Each row is a point on a tangle of strands that fork, close into loops and nearly touch. The rows are in no order.
Two points are linked if the straight distance between their rows is under 44.4. Some points are linked to none.
Menuk: [ 19   3  11   7 -16  11  -2   0  10 -20  -9 -18   2 -25   4   2  11  -8
  -2 -22   9  25   7  12   1]
Fol: [-14  14   8   1  24  38   0  -8  -9   8 -14  41 -16   9  12  14 -14  10
   8 -17 -23  -4 -21   6 -11]
duto: [ 10 -13   0  -2 -12  -3  -7  14  18 -16  14 -25   8  -1   6   1   3 -20
   4  -5   8  22   4 -15  -4]
nazu: [  6   9   1   6 -13   5  17 -14  -5 -10 -22   0  -5 -20   3  29  11   7
 -13 -14  -3  12  -7  23  13]
teki: [-27  19  24  -1  -2  16  -5  18   7 -16  -5  22 -17  -2  -2   6  -4   6
   6  -5 -10  13  -8 -11  17]
rofep: [-14   1  29  -6   1  30 -14  11  14 -18 -10  -7  -3 -13  -4  -8   4  14
   8 -10  -1  26   8 -12  15]
zar: [  9 -14  14  -9   1  20   0  -9   5  -3  -7 -23  12 -17  -6 -16   7  12
   3 -10   1  16  11  -2   1]
tum: [-11  17 -16  10  -1 -14   4  -9 -22  16  -7  25 -14  38  -8  -4 -22  -5
  10  -1  -9 -30   0   6 -21]
Zag: [  2 -13   5  -8  -5   2   9 -15 -10  12   1  -6   5  -5 -10 -17   2  10
  -5   0  -4  -8   5   3  -6]
robor: [-26   7  10  -5  -3  11   5   4   6 -16  -8  16 -14   6   4  24  -1  -5
   2   2 -17  19 -12  -1  14]
Nim: [ -5   3   3  -1  -3  12  13  -8   2 -10 -13   5  -5  -5   6  25   6  -3
  -5  -5 -14  17 -10  10   8]
Fibuf: [ 19  -7  -5  -2 -26 -24   6   0  -1   3  10 -22   9 -14 -13 -16   4  -7
 -12  -1  10 -12   6   7  -4]
tadit: [-10 -24   2 -13  -1   4   2 -23 -21  24   1  -3   6   9 -25 -26  -3  21
  -1   8  -1 -15  14   4  -5]
Pegu: [ -9  14   4   4 -19  -6  -5  29  14 -24   4   3  -9   0   2  18   6 -16
  -3  -2   6  19  -2  -6  16]
Fus: [ -9   6   5   3 -30  -8   4   9  -6 -22 -12   0  -8 -10 -11  24  16   1
 -15  -6  10  13  -2  22  30]
kanuk: [-13  38  15   5  13  13  -4  16  15  -7   0  17  -8   1  22   9 -18   1
  14 -13  -8  11  -5 -23  -7]
Mika: [-22   4  -3  -4 -28 -16   8   3 -13 -22 -19   1  -5   7 -10  36  12   4
 -21   3   5   2  -8  21  29]
Kalos: [ -6  34   2  10 -24 -16   4  30   9 -11   0  10  -8  -9  -1  14   1 -10
  -9  -5  10   0   3  -1  11]
gode: [ -4  37   8   8  -1  -3  -2  24  20  -5   4   6  -2  -5  16   5 -14  -5
   8 -12   1   7   3 -22  -7]
Ked: [ 14  11 -12   4  -5 -13   3   6  15   0   8  -8   4   0  15   9 -10 -21
   1   3  -4   4   0 -16 -17]
div: [ -8  29   9   6  23  18  -2   4   4   8  -2  21  -6   7  22   4 -20   8
  15 -16 -10   1  -7 -17 -16]
sot: [  2  -3   6   3 -20 -11  -9  30   6 -12  16 -16   3  -1  -7 -15  10  -6
  -6  -4  20   6   8  -8  12]
fiv: [  4 -25 -12  -4  -2 -19  -5  -8   6   9  21 -28  15   9  -3 -17  -6  -4
   8  15   9   1   7 -14 -11]
dap: [ 30 -22 -10   0  27  -3  -3 -29  -7  26   4  -3  10  -5   5 -14  -4  11
   5  -2  -3 -25  -6   4 -24]
Zise: [ 13 -15 -10   5  19  13   2 -24 -20  23  -9  27  -4  15   4   0  -9   3
   5  -7 -13 -28 -12  15 -24]
Vipop: [ 23  11 -13   5  -2  -5   6   1  15  -8  -5  -6   4 -13  19  24   0 -24
  -4  -4  -6  12  -5  -4 -10]
pigo: [-17  19  11   3 -22  -8   2  29  -9 -12   0  13 -12  -1 -17  -8  15   4
 -18   2   9  -9   1  10  26]
sevu: [ 33  25  -4  12  21 -14  -6   4  17  10   7 -21  18 -25  17 -10 -11   6
   9 -13  13  -6   4 -12 -21]
zepe: [-23 -20   2  -8   1  -4  -4  -4 -11  15   9  -1   2  20 -18 -24  -3  15
   6  17   7  -8  15  -8   4]
dugi: [ 17  -5   3   2 -28  -2   7  -5  -1 -15  -7 -16   0 -25  -9   5  15  -6
 -11 -16   9  14   4  23  10]
lagen: [ -8   7  -1   0  14  18   8 -13 -10  10  -8  27 -11  11  10  13  -9  -1
   3  -6 -19  -4 -14   6 -13]
zadu: [-21  14   5   6   6 -12  -9  26   2   5  22   4   2  10  -2 -21  -6  17
  10   9  20  -1  12 -21   9]
namad: [ 18  -2 -20  -1 -15 -18  15 -12  -2  -2  -5  -9   5  -8   1  21   4 -18
 -15   5  -5  -3  -5  16  -4]
zale: [ 30  -8 -24   1   4 -26   9 -29 -13  18  -5   4   0  -2  -2   7  -3 -13
 -15   7  -9 -36  -9  23 -21]
mura: [ 24 -14  -9   3  30   1  -5 -20   1  17   4  -1   8   3  20  -2  -9   0
  12   0  -5 -14  -7  -9 -26]
Vif: [ 22 -28 -14   6  35  11 -10 -29 -18  30  -3  17   7  11   2 -11 -13  18
  16  -8  -2 -31  -7  10 -26]
Vev: [ -3   7 -14   3 -13 -28   1   8   5   1  12  -2   1  16   3   0 -10 -20
   0  14   2  -9   7 -14 -13]
rozu: [  4  20  20   8  -5  19   0   3  12 -22 -17  -2  -6 -25   7   4   5   4
   0 -22   0  23   2   6   7]
Nos: [ 10  12  22   6  14  32  -4   0  16 -21 -23  -5  -2 -21  21   9   4   0
   7 -19 -11  28  -1   3  -1]
Zorap: [ 23  -2 -25   6  10 -16   8 -27 -22  20 -16  26  -1   3  -1  22  -3  -7
 -10  -3  -9 -44 -14  32 -20]
laz: [-17 -19   3 -10  21  17 -10  -4  17   2  12 -16   8  17  18  -2 -12  -5
  22  12  -5  23   3 -28  -7]
sadu: [-18 -21   8 -14 -23  -2   6   2 -18  -7  -2  -2  -1   9 -28 -14  21  -1
 -21  16   3 -14   7  20  24]
tuko: [ 15  23 -22   9   8  -9  12  -3   2   1 -19  17  -3  -9  21  51  -2 -11
 -11  -4  -7  -3 -10   5  -7]
vuzo: [-12   2  11   2 -17  -2  -9  34  -3 -14  11  -2  -8   5 -12 -16  16   0
 -14   7  14   1   1  -4  25]
nefa: [-23   7  30  -3  -4  25 -16  23   8 -21  -6   9 -13  -8 -10  -7   8  13
   3  -5  -2  18  -1 -13  28]
miva: [ -3 -19   1 -10 -28 -15   6   6 -13  -8   7 -13   4   2 -22 -17  17  -8
 -19  11  10 -14   7  17  14]
nopen: [  6 -32 -19  -7  32  -5  -7 -30   3  23  19 -24  15  10   2 -17 -11   5
  24  19   3   6   6 -10 -16]
Liro: [ 11 -13   4  -4 -30  -9   8   2  -3  -8   3 -17   5 -15 -16  -8  13  -6
 -13  -5   9   2   7  16   9]
lomot: [  4  27  -4   8 -17 -14  12   9   6   0  -3   5  -3 -11   2   8  -4  -9
  -7  -8   0  -6   1   1  -4]
guku: [-17  -3  -2  -3 -16  -8  -5  25  10 -23   9   1  -7  16   3  19   6 -25
  -4  13   1  17  -4  -8  14]
kabiz: [ 16  -1 -17   9  39  -7  -8 -18   0  25  14  -1  11   7  15 -10 -21  10
  25   0   5 -10  -1 -10 -26]
bife: [ -4 -19 -12  -3  30   3  -8 -16   8  14  17 -16  11  20  17  -5 -17  -2
  26  15  -1  12   4 -24 -18]
vezub: [-32 -18  -2  -5  10  -1 -16  11 -14  13  14   0  -2  33 -19 -30   5  15
   6  32  14  -5  17 -13  19]
ferok: [ -7 -17   3  -7   1   7  -8   9  21 -12  15 -21   8  13  15   1  -4 -15
  13   8   0  25   2 -25  -3]
tuf: [ 17  -5 -22   3  34 -17  -2 -27 -10  35  19  -8  13  -4 -16 -31 -17  23
  19   2  13 -13  11   8 -19]
todag: [  2  28 -11   6  -9 -12  16  -1  -2   3 -12  12  -6  -7   5  28  -3  -7
 -11  -5  -7  -5  -5  10  -2]
Bug: [ -6  25  -4   4  -1   0  14  -7 -10  10  -8  25 -10   2   4  16  -7  -1
  -5  -8 -12 -12  -9  10 -10]
gani: [-32   3  17  -4  13  16 -23  31   5  -6  13   4  -4  11  -5 -18   3  18
   9  14  10  13   4 -28  27]
sotez: [-18 -22  15 -17 -16  15   3  -2 -10  -1  -5   0  -4   0 -24 -15  13   9
 -11   8  -5   0   7   7  20]
fug: [ -5 -16  24 -11   4  30 -18   5  15 -13  -8 -25   9 -12  -5 -13   7  14
   9  -9   4  31  15  -8  12]
dogar: [-27   3  27 -10   5  29 -24  26   1 -11  -1  10 -10  -2 -16 -19  11  25
   2   8   2  12   3 -20  33]
ratig: [ 15  -5 -13  -1 -15 -31   7 -15  -8  14   9 -15   5  -1 -11 -18  -6  -5
  -9   8   2 -26   5   6 -15]
Zas: [ 18 -33 -14  -7  16  -6  -4 -24   7  13  14 -29  15   4   8 -12  -6  -3
   7  14  -3   1  -1 -10 -19]
Tasot: [-10  32  10   5  26  29   0   2   0   2 -11  39 -14   3  23  21 -18   4
  11 -20 -20   1 -19  -3 -11]
gulav: [ -3  23   3   8 -10 -15  -3  24  15  -1  14  -4   4  -2   7  -7  -9  -2
   5  -5  12   0   7 -21  -5]
Nom: [ 26 -12 -19   5  23 -20  -2 -28 -10  31  11 -10   8   0  -3 -23 -16  15
   8   1   6 -25   2   4 -23]
Mogi: [ -1  15   9   6  -5  -9 -11  31  16 -10  16 -14  10  -7   2 -15  -1   6
   8  -9  22  11  10 -20   5]
gezo: [ -3 -15   0  -2 -12 -15  -6  14   5  -1  19 -20  11   5  -7 -17   3  -2
   0   9  15   2   8 -12   3]
Kapil: [ 25  -9 -15  -2  -7 -16  11 -20  -4  11   1  -9   5  -8  -1  -2   1 -12
 -12   5  -7 -17  -5  12 -14]
ket: [-14   4 -14  -6 -25 -26  15  -6 -12 -13 -13  -3   3   9 -11  30   9  -9
 -21  10   4  -8  -2  22  14]
Dise: [ 12 -10 -22   6  14  -1   6 -28 -25  19 -16  30  -6  22   0  12  -8  -6
   0  -1 -16 -36 -15  27 -23]
Vovam: [ 16  11   9   4  -6  13  16 -12  -4  -4 -20   2  -2 -30  -1   2  11   9
  -9 -21  -4   4  -1  20   4]
sev: [ 17  22 -24   9  -7 -11   8   7  10 -11 -14  -1   0 -14  18  48  -2 -18
 -11  -4   0  14  -2   0  -4]
veguk: [ 29 -12  -1   2  23   7   6 -18  -1  12 -10  17   5 -13  17  11   6  -2
   0 -11 -11 -19 -12  11 -18]
fal: [-29  17  14   3  -1  -1 -10  28  -7   1   9  18 -12  14 -10 -21   0  17
  -1  10   7  -9   3 -16  17]
ratom: [ -7 -13  20 -10 -18  20   5  -2  -3  -8 -11  -3  -3 -16 -20 -11  14  13
  -8  -6  -2  11   8  10  21]
gafa: [ -8  -5  18  -1 -26  12   0   8  -3 -23 -12  -1 -10 -18 -18   4  20   6
 -11  -9   8  17   3  19  31]
Ruvo: [ 15 -30   4  -9  17  29   6 -22   7  -1 -13  -9   5  -8  15  11  13  -7
   1  -1 -18  11  -9   7  -5]
Femov: [-14  15   0   8  -9 -20  -5  23   3   2  16   5  -2  15   1 -11  -7  -3
   4  10  11  -9   7 -20  -2]
Toluf: [ 24 -30  -6  -5  20  13   8 -25   2   5  -8   2   6  -5  17  16   9 -13
  -1   2 -17  -6 -14   9 -12]
Turi: [-29  -9   4  -5   6   9 -21  28  -8   2  17  -4  -5  25 -12 -27  10  14
  -3  28  14   4   5 -19  28]
gada: [ 13   0 -25   7  51  -8  -6 -22  -5  31  21   2  13   4  -6 -26 -23  19
  35   0  12  -3  10   4 -22]
Segi: [-18 -19  -8  -6 -15 -16  -6  14   4 -15  15  -6  -1  30  -1   4   5 -27
  -5  27   1   4   1 -10   4]
dazu: [-32  26  14   3 -12  -5  -2  27 -14  -6  -1  28 -19  10 -16 -10   6   9
 -11   7   2 -16  -4   2  23]
vuk: [ 18  -8   6  -3  -2  12  11 -14   0   2  -8 -10   5 -19   2  -5   8   1
  -5  -9  -7   3  -1   8  -4]
nafod: [ -4   0 -17  -6 -19 -28  15 -15 -13  -1  -6  -2   2  10 -11  11   3 -17
 -16  13  -4 -17  -1  19  -4]
zapi: [  8 -12  13  -3  14  35   2 -13  12 -16 -20  -8  -1 -12  17  16  11  -6
   3 -10 -17  27  -7   6   3]

How many points has the smallest loop of links through each point below? Write none if it is on no loop.
nafod -> 14
nefa -> 10
sev -> 15
tuf -> 6
fal -> 9
Zag -> 12

A piece is two or more points that can be reached from each other along the links. Count, over all rows, the pieces, the separate loops (a circle has one, a figure eight two, a Y none), the forks (points with three links) and the tips (points with one).
pieces -> 3
loops -> 6
forks -> 9
tips -> 3
